Points, in no order, along strands that fork, close into loops and pass close to each other.
In the rows, zero is written as 128.
Points whose rows are less than 122 apart are linked; no others are. Some points are linked to none.
Q_787: [131 140 127 151 152 176 142 139 107 161 159 107  60 117 113 143 161 132
 121 117 147 125 117 141 116 150 145  59  94 165 115 144 143 114 128 142
 182 120 145  80 141]
Q_616: [133  79 107 143 130 135 155 153 130 118 138 104 137 132 106  92 119 130
 157 148 109 148 122 102 132 122 104 132 125 147 148 139  79 128 113 114
 111 127 106 134 119]
Q_477: [135  48 101 162 152 128 136 114 141 120 125  93 180 129  93  60  96 144
 156 149 125 153 112 106 116  73 144 147 155 135 149 106 117 130 108 153
  97  97  72 164 106]
Q_591: [159  61 128 118 180 117 140 126 181 155 109  81 192 135  86  91  94  99
 171 132  89 128 108 128  98 122 111 142 161 124  95  81 116 144 119 170
  75  76  58 160 147]
Q_984: [139 110 123  82  84  71 115 132 135 106 105 149 172 164 138 120 113 143
 132 153  97 132 153 120 152 128  84 198 162 109 142 145  86 146 125 103
 101 159 101 152 140]
Q_571: [185 123 150  76 139  84 133 169 176 177  60 135 138 162 103 169 112  97
 140  79  96 109 134 172  98 146 123 141 127  91  78  91 133 173 161 116
  90 103 123 141 184]
Q_974: [108  54 106 174 160 169 126  85 100 123 138  92 132 169  88  68  77 102
 159 170 166 111 118 113 152 117  77 131 129 123 150 134 165 126 117 149
 131  72  75 111 106]
Q_46: [110 135 125 148 136 171 144  97  92 119 170 127  76 121 126 151 149 122
 109 144 145 121 113 112 134 163 107 101 109 164 143 192 142  94 128 124
 155 122 127  69 103]
Q_983: [130 188 149 114 127 184 145 125 108 152 160 107 161  82 147 159 163 105
 124 120 141 116  96 118 108 156 155  73 133 195  81 123 130  79 107 170
 183 134 157 116 134]
Q_593: [118 131 100  98  64 147 113 100  88 111 132 143 114 170 127 138  99 126
 122 192 151  95 145 137 198 154  76 158 120 133 115 165 129 108 123 100
 186 131  87  94 104]
Q_625: [123 173 124 148  56 133 119 177 138  92 125 152  63 131 144 121 146 177
 103  77 122 159 156 168 132  81 205 104  75 104 161  99  98 163 134  87
 162 196 197 145 145]
Q_260: [119 113 126 147 113  80 137 132 151  84 132 149 168 110 137 105 139 169
 128 128 102 173 146  74 122 103 127 195 145 110 216 135  73 145 107  78
  56 180 150 185  96]
Q_908: [ 85 135 135 173 178  81 100  89 130 113 103 167 138 116 157 117 112 123
  99 129 147 131 120  97 117  74 131 144 155  74 154 135 194 138 158 145
  76 110 157 161  88]
Q_928: [150 131 133 170 147 189 148 161 122 181 156  82  48 114  96 123 150 129
 115  93 139 136 111 156  96 131 184  26  82 162 107 110 161 141 151 145
 196 108 148  89 171]
Q_771: [154 166 160 107 210 169 148 134 137 186 159  87 104  96 102 169 204 112
 123  86 134 104  97 133  80 161 135  52 119 160 101 108 152 107 165 171
 113  98 153 109 169]
Q_140: [154 142 131  62  65 111 147 157 147 136 127 110 195 123 157 137 136 122
 161 139 104 149 138 122 150 144 118 155 165 171  94 103  44 109  97 120
 146 164  98 148 137]
Q_475: [145  84 111 121 158 109 136 123 138 147 110 106 179 135 103 102  97 113
 150 149 109 124 107 134 109 123 106 158 147 134  91 111 122 142 128 162
 101  86  74 138 141]
Q_289: [ 93 150 102 130  83  94  74 129 115  96 105 173 101 150 157 126 103 156
  95 128 152 131 163 159 155  86 163 145 125  88 149 137 138 156 137  97
 157 167 143 158 126]
Q_727: [120  95 116 126  89  79 132 124 124  87 123 158 148 144 128 112 119 151
 133 162  96 157 161 105 164 121  78 200 144 104 194 159  83 131 109  81
  88 164 104 150 101]
Q_765: [108  97  99 120  57 133 114 119 100  79 124 147 131 150 138  93  82 154
 141 190 152 143 141 126 186  99 110 155 126 140 146 137 132 128 103  86
 155 144 104 128  93]
Q_720: [137 133 133 143 208 163 145 120 129 171 164  82 106 100 101 133 161  97
 132 108 152  97  95 130  74 152 149  60 109 163  94 114 172 114 157 182
 135  75 131  95 162]
Q_68: [180 104 157  99 169  83 178 147 174 151 123  74 203 129 104 121 142 123
 163 122  79 158 110  92  97 154  78 189 164 119 120  96  62 115 109 119
  34 107  91 165 127]
Q_510: [123 208 149 109 173 153 108  99 121 162 139 106 143  68 165 162 166 114
  97  99 148  82 113 144  95 139 179  58 131 153  67  90 174 110 149 181
 155 104 150 125 164]
Q_860: [121 172 137 154  86 178 152 151 113 136 151 103 112  93 137 137 126 127
 130 124 136 142 113 137 130 123 209  54 101 183 102 108 134 105 105 159
 219 154 159 105 122]
Q_403: [ 95  72 109 170 131 137 119  93  96  94 139 155  92 166 114 103  96 139
 126 166 136 118 152 117 177 124  48 169 122  82 186 173 156 131 110 102
 105 112 103 107  94]
Q_576: [110 155 153 200 119 193 149 147 133 113 171 100  81  67 132 135 156 138
 120 101 144 161 109 112 111  85 204  46 103 171 162 125 147 104 113 132
 159 162 199 107 117]
Q_831: [143 179 154  97 149 165 167 140 118 144 166 110 148  84 153 159 183 104
 145 120 121 112 109 112 101 172 124  90 135 192  94 139 113  72 125 156
 127 114 141  99 142]
Q_70: [ 93 147 129 137 142 124  91  80 133 123 121 124 174  94 168 115 105 121
 109 144 158 110 116 114 109 100 146 126 152 119 116 106 164 105 138 168
 120 102 116 158 102]
Q_24: [108 169 116 114  57  86  68 112 114 115  84 162 147 133 171 120  79 148
  96 143 154 122 147 164 165  89 167 156 129  96 114 115 148 160 144 108
 175 159 133 162 116]
Q_981: [133 137 143 174 108 173 162 187 135 124 154 105  51 127 100 128 163 149
 132  97 130 173 135 136 113 106 182  63  84 149 158 122 116 136 122 102
 159 151 178 118 143]
Q_516: [113 165 134 110 149 171 151  93  86 145 170 128  96 122 133 173 171 101
 112 140 135  94 117 121 146 207  81 104 107 160 115 187 145  78 133 137
 166 119 139  58 123]
Q_820: [ 90 134 130 122 118 105 124 102  98  83 137 172 129 130 161 142 140 136
 108 143 115 116 145  98 161 149 103 174 137 117 174 180 130 107 118  98
 100 148 142 120  92]
Q_669: [117  62 112 131  84 167 140  95  81 114 144  78 168 149 110  84  76 127
 170 209 153 127 123 102 192 123  72 138 145 166 123 156 116 103  85 139
 160 119  64 104  74]
Q_849: [141 161 131 115 145  92  98 137 120 143  86 187  68 158 134 184 139 133
  90  97 141  86 147 157 131 166 100 145 106  79 113 165 181 159 152 137
 129 128 171  97 170]
Q_178: [113 146 122  98  89  97  71  97 120 121  96 148 171 140 154 111  69 120
 117 162 151 117 139 145 150 101 153 155 151 116  89 106 150 147 147 139
 157 134  96 159 120]
Q_920: [136 159 116 135  98 139 124 166 120 121 128 151  54 140 126 143 149 166
 102  66 108 149 150 170 113 116 183  96  86  99 143 113 124 167 149  82
 157 166 190 126 157]
Q_389: [ 71 129 115 164 113 168 121  88  88 108 153 138  68 115 146 144 124 130
  98 145 165 121 123 131 171 148 105 107 102 122 154 180 164  96 139 107
 163 128 144  76  87]
Q_670: [176 110 150  93 148  78 153 150 175 134 109 109 188 133 127 137 137 126
 147 103  90 141 128 108 102 128 117 183 160 105 124  97  78 137 141 110
  51 126 116 176 132]
Q_861: [166  98 138  80 151  55 138 136 171 147  78 140 201 150 131 136 110 121
 130 109  86 130 136 113 120 129  95 192 178  81 106 117 114 154 131 131
  57 119 110 180 137]
Q_633: [101 132 122 171  87 128 107 123 150  78 127 115 180  79 157  68  90 164
 135 137 160 179 120 103 126  56 220 123 129 144 167  67  98 131 101 139
 146 169 142 180  99]
Q_80: [115 144 130 167 156 146 120 123 148 120 128 119 119  84 130 105 141 135
 110  95 132 141 113 135  88  76 196  86 114 123 138  92 149 138 137 136
 114 126 159 155 131]
Q_492: [111 113 107 157  81 132  99 132 125  87 131 146 103 118 135  87  93 167
 133 138 150 165 142 141 148  63 182 115 114 125 162  96 132 154 115 105
 165 155 138 149 105]
Q_431: [157 177 158 102 209 123 149 132 120 162 125 154  92 145 125 212 188 120
  93  69 116  88 120 147 103 191  85 129 118  92 126 156 165 126 159 137
  87 107 184  79 171]
Q_457: [128 105 128 158  75 136 149 170 139 100 132 130 117 118 123  87 127 175
 154 142 127 178 141 105 143  97 140 129 118 152 173 118  62 136  90  93
 140 168 130 156 111]
Q_339: [156 151 160  95 193 108 142 157 147 153 112 163 101 145 123 188 177 123
 120  76  99 111 137 147  83 162 107 130 124  88 130 135 144 119 166 115
  56 121 177 121 163]
Q_813: [ 94 107 128 136 109  87 115 100 105  86 134 184 124 134 166 133 122 149
 114 153 122 157 154  88 167 117  83 189 138  97 203 182 131 125 117  79
  84 158 132 139  83]
Q_148: [173  57 134 130 184 119 162 162 184 155 108  62 165 151  70  92 122 113
 185 115  97 142 109 114  92 124 108 130 143 127 109  83 101 135 123 128
  54  66  72 165 146]
Q_941: [ 98 120 122 125  84 154 146 104  71  88 163 148 126 124 164 147 131 142
 122 176 127 138 147  92 182 159  76 139 125 156 175 196 101  82  87  96
 144 166 123  75  58]
Q_671: [126  75 114 145 192 126 126  92 112 136 124 109 174 144  99  96 105  94
 145 148 131 101 105 114 116 133  74 173 154 119 113 122 155 122 115 171
  93  66  67 127 126]
Q_678: [123 135 124 126 145 114 100 142 146 139  98 154  96 133 117 143 129 141
 113  98 126 125 136 163 105 103 158 118 108  94 129 116 149 161 164 118
 126 132 143 137 152]
Q_16: [109  44 103 156 139 128 124  98 107  98 139 139 125 158 105  63  99 152
 147 161 124 148 137  99 149  98  78 167 130 100 189 149 138 131  98 110
 100 119  83 135  99]
Q_323: [142  55 111 166 190 127 154 143 143 117 123 129 100 165  65  95 113 137
 157 114 102 130 130 122 121 110  78 152 109  89 179 131 123 142 127 120
  67 107 112 132 134]
Q_723: [134 189 150 111 221 141 139 105 116 151 141 146  90 114 130 190 199 116
  83  86 127 100 109 132  84 167 116 100 128 110 112 147 175 113 162 151
  95 113 186  96 170]
Q_551: [139 175 152 126 182 171 127  89 126 183 166  85 115  66 136 152 159  92
 108 105 159  94  91 143  93 150 182  53 108 169  77  99 192 108 152 193
 160 102 139 111 155]
Q_988: [ 90 168 141 122 141 131 121  83  89 116 136 169 108 139 170 179 145 107
  86 141 139  88 135 101 165 180  72 161 136 102 148 202 166  84 140 119
 111 121 148  80 113]
Q_7: [106 137 134 144 147  57  85 108 144 107  86 168 177 108 147 105  93 137
 107 124 133 144 138 103 114  62 166 155 154  77 149 112 169 147 158 146
  92 130 157 195  92]
Q_739: [152 170 154  80 120  96 118 150 152 141  95 157 145 128 144 163 156 132
 106  96  93 123 146 145 114 139 145 145 133 115 110 124 115 132 156 108
 114 152 161 158 142]
Q_405: [ 83 150 130 129 125 101  74  84 117 133  85 149 152 130 159 110  87 109
 106 158 176 106 129 124 145 102 133 141 149  96 115 125 183 140 148 151
 135 108 121 171 103]
Q_15: [156 151 148 109 156 157 144 135 145 161 149  75 172  86 133 139 160 104
 151 126 116 117 105 119  98 155 138  95 139 170  83 104 107 104 131 167
 117 108 120 140 148]
Q_942: [146 117 148 145  73 127 141 175 167 104 130 120 146 100 116  88 134 167
 155 119 128 199 139 109 125  79 191 137 124 148 166  85  50 149  94 106
 135 173 138 172 111]
Q_778: [131  65 109 175 189 117 146 148 125 113 131 161  58 183  90 113 127 140
 141  95  93 124 134 141 131 130  79 164  95  62 182 172 133 158 136  94
  74 101 139  98 139]
Q_259: [113  60 100 146 100 160 136 105  81 103 155 144  92 198 101 106 105 141
 149 183 141 119 148 118 197 147  63 166 111 115 159 185 133 123  96  94
 139 127  85  91  92]
Q_995: [124 110 108 129 111 118 100 144 140 126 110 134  88 155 108 117  89 141
 128 119 136 128 146 178 127 110 143 128 112  97 114 104 143 177 143 119
 145 121 104 139 146]
Q_418: [161 114 117 130 167 168 122 143 139 181 130 100  51 153  71 125 135 113
 133 101 151  98 113 181  96 147 141  73  79 116 101 105 178 183 158 144
 176  90 111  79 182]
Q_830: [127 189 127 113 113 136  95 129 110 150 115 142  77 141 128 167 148 131
  86  92 146  94 139 183 122 155 150 110  97 106  91 129 171 157 160 131
 178 142 165  97 177]
Q_996: [ 99 120 130 150 149 109 119  93 120 110 146 113 197  74 153 113 123 125
 109 146 143 129  99  93  98 102 149 132 151 142 135 117 124  93 114 153
 101 114 134 166  96]
Q_497: [157 128 123 144 162 171 129 174 148 173 130 108  33 138  76 121 153 128
 130  74 133 126 118 188  84 132 167  49  87 140 118  98 145 170 168 140
 167 113 142  97 181]
Q_452: [114 155 121  95 126 141 118  96  89 136 141 132 133 143 139 166 144  94
 119 153 147  95 117 126 155 201  86 139 128 145  87 169 143  90 129 146
 178 115 110  76 137]
Q_872: [122 188 159  86 163  99 122  99 111 139 134 148 165 112 167 191 174 110
 103 113 116  87 129 114 106 171 107 135 158 121 104 147 139  88 140 145
  91 133 157 127 138]
Q_926: [141  95 113 120 139 137 137 141 134 149 130 120 102 144  95 113 132 123
 144 121 117 120 112 147 113 136 113 113 116 141 110 122 116 130 132 139
 137 101 109 101 159]
Q_544: [104 112 119 154 169  95 104 116 129 129 100 168  95 161 114 122 106 123
 120 123 149 114 137 143 125 113 102 146 133  74 156 151 186 161 153 135
 114 105 132 119 134]
Q_913: [ 90 162 144 145 180 103 113  77 107 124 129 167 136 118 172 164 144  97
  89 139 140  75 113 100 131 159  90 149 146 105 133 173 178  89 149 149
  88 106 142 117 111]
Q_32: [150 169 132  72  81  91 101 159 140 132  95 166  99 172 144 169 146 136
 106  93  97 126 154 172 128 142 127 159 126 108 106 132 105 144 150  93
 139 165 151 131 171]
Q_584: [156  55 127 141 180 104 179 158 167 135 113 114 122 171  71  99 125 133
 162 110  82 145 129 103 111 123  69 179 130  87 162 128 101 136 118 107
  42  99 108 141 140]
Q_302: [190  89 126  66  84  72 131 165 170 151  67 135 157 177 122 127  92 113
 153 125  90 123 152 155 140 141 104 182 147 100  70  92  82 162 132  99
  96 151  78 151 162]
Q_92: [134 134 141 126 183  92 125 135 146 134  98 179  91 148 119 166 152 128
 121  83  98 110 134 124  96 145 113 155 128  62 151 150 156 136 159 124
  77 121 181 128 152]
Q_897: [131 180 151 112 155 118 128 138 138 119 134 144 132 111 150 155 171 138
 100  91 109 129 133 130  96 129 156 116 125 124 127 123 129 116 147 135
  99 133 175 142 144]
Q_734: [101 154 124 110 102 100 110  91  85  94 141 182 132 140 177 174 143 114
 104 159 128 108 141 119 182 178  75 181 132 117 144 198 135  95 130 113
 124 146 132 107 105]
Q_14: [ 61 138 120 180 147 134  97  80 111 101 135 158  74 128 155 112  96 126
  94 133 170 122 134 109 141  86 135 122 127  81 182 154 200 137 150 121
 121 121 166 134  84]
Q_524: [110 110 125 136 107 146 164 119 101  85 174 153 103 117 134 148 161 138
 123 145  99 151 129  74 169 160  86 128 118 154 198 196  98  80  95  90
 123 163 143  98  78]
Q_567: [173 125 108 112  74 128 100 165 145 141 111 135  82 158 101 115  94 140
 132 121 128 120 152 192 132 106 165 117 102 120  94  96 119 190 138 108
 184 138 109 132 166]
Q_755: [139 129 108 158 100 163 137 180 127 133 132 119  35 157  92 115 144 152
 124  85 124 151 151 178 117 100 178  79  76 129 140 118 121 164 130  99
 175 148 158 103 158]
Q_750: [119 197 129 109 127 169 121 112  98 157 147 139  66 125 139 183 177 121
  77  86 134 100 117 173 129 193 138  88  89 136  94 156 166 142 161 128
 185 125 172  73 170]
Q_836: [134  85 132 115  59 144 176 167 108 130 165  86 170 129 100 125 116 130
 181 190 112 166 119  93 166 143  92 133 158 201 122 151  49  86  75 112
 174 143  88 105 108]
Q_480: [131 205 144 109 174 156 134 116 104 149 151 132  52 117 138 209 192 134
  80  78 135  86 109 152  98 186 130  81  98 134 118 157 157 123 166 151
 135 127 197  78 174]
Q_196: [132 107 109 124 117 129 116 129 126 132 122 135 117 155 103 120 101 121
 141 143 132 115 135 148 132 129 131 136 127 133 101 122 134 155 132 126
 151 113  95 117 130]
Q_346: [ 91 128 121 167 136 191 141 113  99 136 169 101  71  99 121 146 140 131
 121 134 153 129 109 121 137 133 144  59 101 170 138 144 168 105 134 136
 176 126 154  78 108]
Q_393: [109 123 142 148 108  69 120 118 164  91 111 168 191  98 154 100 121 158
 111 135 117 170 136  77 115  70 152 179 164 101 188 125  92 146 117 113
  87 161 152 192  87]
Q_788: [144 130 129 120 161 124  87 123 125 166  91 119  87 152 114 149 110 105
 102 103 165  71 121 183 112 141 134 106 107  99  89 101 203 185 175 173
 157  92 125  95 177]
Q_249: [107  62 112 181 201 141 131  83 111 127 144  94 154 128  86  78  96 113
 141 154 138 110 106 108 121 111 101 135 134 120 146 129 168 113 104 172
 107  57  81 129 109]
Q_689: [136 197 135  92  91 147 118 150 141 140 129 127 124 114 156 167 153 119
 121 113 126 119 134 162 123 150 157  93 104 158  74 119 105 133 137 133
 179 146 147 114 153]
Q_970: [170 112 141 113 145 163 156 178 140 164 151  98 105 147  93 132 154 115
 160 119  99 142 109 136 111 167 115  90 114 154 111 123 100 113 136 124
 130 117 112 110 167]
Q_426: [163 137 120  83  89 126 121 173 152 146 114 143  87 153 125 143 122 142
 117  93 107 125 156 175 127 133 142 132 103 105 102 120  94 162 141  94
 153 152 137 123 169]
Q_843: [132 105 140 115 132  90 146 123 151 119 136 102 224 105 136  99 140 138
 146 146 108 159 122  86 118 125 111 174 170 150 147 120  61  98  87 129
  68 124 104 172 104]
Q_325: [149 115 116 135 163 137  96 144 146 172 104 118  59 158  79 119 101 121
 130 104 151  81 129 190 111 122 143  99  88 100  95  94 178 184 171 150
 153  90 106 111 181]
Q_264: [156  93 113 141  80 161 146 182 116 146 143  97  78 147  85 104 111 124
 158 148 139 150 119 153 140 118 153  77 116 168 106 122 105 138 116 131
 202 139 104 108 138]
Q_344: [145 123 131 136 167 143 129 121 141 143 139  98 150 103 129 112 126 110
 136 119 135 124 113 132  91 119 155  87 137 160  98  96 147 112 135 174
 123  94 116 139 130]
Q_681: [113  99 133 145 147 144 164 123 100  95 165 131 145 117 119 123 152 135
 141 140 115 144 126  91 144 142  85 139 132 144 172 187 107  81  98 105
  93 131 122 109  84]
Q_247: [157 133 166 105  83 134 188 172 155 140 134  90 195 120 139 137 155 132
 150 143 102 170 119  96 138 153 128 137 158 185 115 114  41  99  97 112
 117 155 111 137 127]
Q_965: [116  95 115 157 159 130 139  99 140 110 133  86 180  97 110  79 105 129
 139 143 132 148 102  97  99  89 144 132 148 140 137 100 133 110 108 165
 102  93 106 179  96]
Q_588: [136 164 128 118 132 123 113 165 152 137 103 152  68 145 128 153 157 151
 102  57 109 146 156 161  97 120 159 114 100  90 133 112 148 160 157 100
 119 153 195 129 167]
Q_368: [165  59 130 134 174 109 168 177 181 144 101  91 134 163  57  95 124 136
 173  95  85 146 122 124  99 109 100 157 128  88 131  89  91 150 138 113
  66  90 103 155 154]
Q_545: [136 112 140 125 146 101 166 145 142 107 139 105 176 123 126 121 169 150
 148 132 101 164 122  73 113 132  90 165 146 134 160 128  61 107 113 108
  58 130 125 162 103]
Q_994: [147 116  97 111  80 128 113 138 132 124 118 127 155 136 138 105 104 124
 146 144 139 141 146 149 145 113 147 126 119 145  93 103 105 146 117 128
 162 140  94 135 131]
Q_486: [130 133 118 109 131 111  78  98 126 166  94 134 156 140 139 129  98  87
 128 138 158  81 123 153 135 145 115 140 139 119  77 114 172 144 142 178
 152  84  78 123 150]
Q_432: [154 213 136  81  61 161 148 154 127 143 135 129 142 118 164 171 161 123
 113 112 119 121 129 156 134 180 156  96 119 177  68 125  97 112 115 133
 215 184 146 105 143]
Q_366: [169 115 136 115  93 139 170 188 152 153 139  77 157 129 119 112 137 116
 175 146 111 175 126 120 133 139 140 106 143 186 104 112  54 114  98 103
 148 140 104 143 136]
Q_180: [143 109 124 140 201 160 123 121 144 165 139  93 110 118 102 114 121 104
 135 113 146  99 105 137  94 121 141  97 116 135 103  87 170 142 156 182
 131  75  99 118 155]
Q_336: [ 76 151 137 162 199 101  96  67 110 112 132 156 131  98 167 135 138 113
  96 129 146 108 119  94 118 109 119 143 159 101 157 161 200 109 150 146
  66 104 162 139 106]
Q_549: [124  43 106 150 148 104 134  99 130 106 132 100 167 155  93  63  91 134
 165 172 127 147 128 106 146  97  87 168 139 113 158 133 117 151 101 131
  94 120  57 149 110]
Q_34: [103 135 135 205 127 184 165 164 124 117 180 122  27  96 101 132 167 155
 111 100 128 173 110 119 111 108 187  52  90 151 185 136 150 125 120 110
 150 151 211 101 119]
Q_470: [127 145 129 106 159  84 101 108 137 130  86 159 185 134 157 135 122 123
 109 132 112 109 131 121 120 133 108 175 170 113 118 142 141 122 144 155
  85 126 134 155 119]
Q_9: [129  51 111 130  81 153 164 137  99 119 154  93 184 125 101  91  96 122
 184 211 122 146 123  82 169 135  79 125 160 184 135 157  78  85  67 123
 157 142  78  95  72]
Q_177: [123  83 105 137  52 147 133 112  83  90 149 138 105 164 126  95  93 146
 153 189 142 128 160 108 194 119  86 149 116 128 166 180 116 115  94  82
 166 148  87  98  64]
Q_191: [194 102 129  67 122  83 130 170 182 169  51 126 139 188 104 136  86  92
 157 105  91  99 137 175 116 145  99 169 141  80  65  89 111 195 138 111
  94 110  84 129 186]
Q_648: [102 119 105 184 103 141  96 118 142 108 122 108 160  92 139  50  80 137
 138 137 167 163 131 126 123  48 227  98 120 138 150  60 132 150 105 134
 164 135 119 173 106]
Q_20: [123 133 101 169  84 142 122 157 130  88 122 144  59 130 130  89 125 177
 111 103 141 167 162 163 143  64 198 108  91 105 177 104 122 159 119  82
 162 176 171 144 117]
Q_195: [ 66 139 111 172 114 144 113  89  99  92 158 159  67 109 158 119 117 143
  95 133 160 138 139 114 150 106 150 111 106 103 168 145 174 120 138 100
 142 140 163 111  84]
Q_198: [156 119 116  82  39 107 118 143 141 123 124 115 177 120 152 115 100 131
 155 156 118 146 148 145 165 136 135 143 145 163  92 101  69 143 102 108
 166 169  82 143 140]
Q_718: [114 133 114 118 106 150 111 100  95 125 136 132 135 157 141 137 126 106
 127 168 142  92 137 121 161 171  84 153 130 144 114 163 122  98 127 119
 153 121  99  97 110]
Q_390: [142 117 134 116 179  56 131 115 152 125  82 141 198 140 133 132 106 110
 127 127 106 123 127 106  99 109 117 186 162  79 113 134 148 142 144 164
  69  99 116 170 115]
Q_701: [175 109 152 115 118 149 185 202 149 165 143  86 121 141  87 128 156 109
 181 131 103 168 115 123 121 142 116 115 137 166 113 109  67 107 110 120
 114 114 105 123 153]
Q_118: [164 114 121  61  70  74 128 160 162 129  87 143 179 160 131 125 111 135
 150 135  94 151 157 144 150 143  90 196 165 112 106 108  52 149 114  91
 116 164  88 156 145]
Q_173: [115 166 149 168  95 176 138 129 129 118 153  89 151  51 162 119 119 131
 127 122 164 144 107 109 124  92 226  51 125 201 116  92 135  93  91 180
 204 160 164 125 108]
Q_538: [132 101 126 151  95 109 138 154 149  89 133 157 116 128 123  94 130 175
 137 126 110 176 155 105 146  87 134 166 125 112 204 128  70 155 120  71
  95 169 150 154 107]
Q_922: [ 89 136 117 123  59 157 131  85  76  98 152 149  98 144 146 154 115 138
 120 184 145 122 134 123 199 170  71 142 118 142 139 196 134 105 113  86
 182 156 128  73  76]
Q_374: [108 154 127 151  91 157 145 132 118 118 156 127 119  83 145 121 137 129
 133 137 140 149 118 120 132 119 166  98 123 166 128 127 114  90 110 141
 176 154 148 109 112]
Q_115: [144 173 135  97  93 134 129 158 142 133 128 120 159 109 165 149 142 125
 126 109 121 130 130 144 126 133 168 111 134 156  94  96 101 121 119 137
 153 150 142 155 142]
Q_66: [130 127 130 150  67 111 136 144 157  89 121 123 187  96 151  84 101 161
 145 135 139 176 135 114 135  83 182 150 150 147 157  77  62 153  81 118
 138 180 119 188 104]
Q_116: [144 197 137  92  83 152  93 128 116 171 122 123 114 121 149 168 142 114
 104  92 126 103 135 195 116 161 166  90 101 134  69 104 149 154 152 140
 198 148 138 104 172]
Q_488: [122 134 129 129 151 105  69 103 124 180  85 125 115 146 112 137  89  72
 119 148 164  58 115 158 117 142 114 126 124 100  67 112 199 167 175 166
 153  72  96 113 161]
Q_708: [ 84 124 126 154 143  82 116  99 150  82 121 157 191  92 147  93 110 157
 117 148 121 154 118  92 111  80 159 175 160 101 169 126 143 130 124 139
  75 138 136 199  82]
Q_132: [120 202 151 118 155 123 119 146 134 130 125 149  75 110 152 183 187 146
  83  53 110 131 135 138  87 134 163  95 104 109 136 123 141 134 161 112
 114 155 207 132 156]
Q_537: [ 67 115 108 157  95 178 110  74  97 104 153 118  81 146 134 110  90 136
 116 175 197 112 132 124 175 129 108 112  98 123 143 149 172 119 135 111
 166 115 131  92  85]
Q_292: [113  52 101 162 123 162 154 109  91 127 153  91 127 150  86  95  76 120
 179 194 158 125 118 116 169 119  93 118 114 148 137 150 129 110  90 132
 161  97  67  95  92]
Q_822: [143 147 129  86 108 119 119 135 147 131 118 135 196 108 159 131 137 120
 136 126 109 132 131 121 121 137 140 150 153 151 108 106  76 118 120 133
 120 143 122 165 137]
Q_779: [111 127 114 144  93 142 119 128 127  97 139 120 134 106 142  97 106 135
 132 150 149 139 137 132 133  96 178 109 115 149 125 109 130 130 112 130
 164 139 117 140 109]
Q_449: [129 152 131  84 126  79  79 118 125 153  76 168 150 145 144 157  93  97
 115 132 135  82 132 168 132 144 113 145 147 110  68 115 149 159 157 149
 121 102 108 130 164]
Q_137: [134 223 160  98 125 164 122 112 126 147 148 109 169  62 185 175 163  99
 118 110 147  96 112 130  97 160 189  57 138 191  56  98 136  95 121 181
 165 131 152 135 155]
Q_508: [135 150 152 110 166 101 153 123 140 124 129 130 176 117 142 157 170 129
 127 124  95 138 122  77 113 157  88 174 162 127 155 147  90  94 119 121
  49 133 149 153 123]
Q_397: [143 184 165 100 187 179 162 121 122 166 172 107 124  96 120 187 213 110
 123 103 117 101 100 128  95 186 122  72 135 173 106 148 136  78 130 158
 105 103 157  92 155]
Q_975: [ 98 146 131 130 116  76  89 116 135  96  95 179 130 123 157 124 110 140
 101 115 131 147 156 129 128  69 146 160 138  94 153 126 152 149 144 116
 109 154 150 169 106]
Q_57: [ 86 142 149 194 115 179 158 141 112 102 166  91 119  52 130 130 130 133
 135 135 159 157 105  93 114  88 206  48 120 193 158 109 141  94  88 161
 176 146 183 115  97]
Q_6: [106 104 126 119 130 140 135  94  96 107 161 125 148 134 127 128 129 115
 131 165 129 117 116  99 157 156  66 151 132 142 136 172 115  77 108 129
 127 119 103 103 106]
Q_364: [ 95 125 100 143  68 160 112  95  89  92 136 139 107 130 145  93  84 142
 128 176 180 125 134 134 179 111 123 119 120 132 147 134 145 128 122 104
 182 140 122 116  76]
Q_735: [148 122 120  65  99  96  86 117 141 150  94 125 194 151 151 124 104  93
 147 156 113 103 131 135 146 150 103 164 156 123  64 107 114 133 121 141
 130 125  65 133 139]
Q_124: [106 149 133 110 161  81 126  93 110 113 123 154 193 110 171 153 148 122
 107 145 114 120 124  95 130 135 100 166 175 131 156 153 116  93 131 128
  70 140 140 159 104]
Q_758: [157 115 143  98 152 113 169 122 141 142 136  72 229 105 134 118 139 123
 153 136  98 140 105  90 115 144  89 163 171 147 111 112  66 103  97 149
  62 119  85 160 120]
Q_273: [164 125 139  88 141  77  95 139 161 157  72 161 132 158 109 164 112 103
 135  99 116  92 137 168 122 138 106 154 137  90  79 114 157 171 158 142
 118 101 113 134 166]
Q_528: [142 100 121 163 195 104 148 147 137 120 105 179  59 171  86 140 133 143
 115  85  96 119 135 132  98 130  96 157 117  56 180 156 164 158 149 103
  59 102 163 111 149]

A fork is a point with three links, a tip a point with one. Leave the first point through the second and follow the links. Name the first fork or tip that comes.
Q_965 / Q_996 | Q_7
Q_477 / Q_549 | Q_389
Q_488 / Q_788 | Q_46
Q_584 / Q_323 | Q_689
Q_323 / Q_584 | Q_836
Q_920 / Q_755 | Q_779
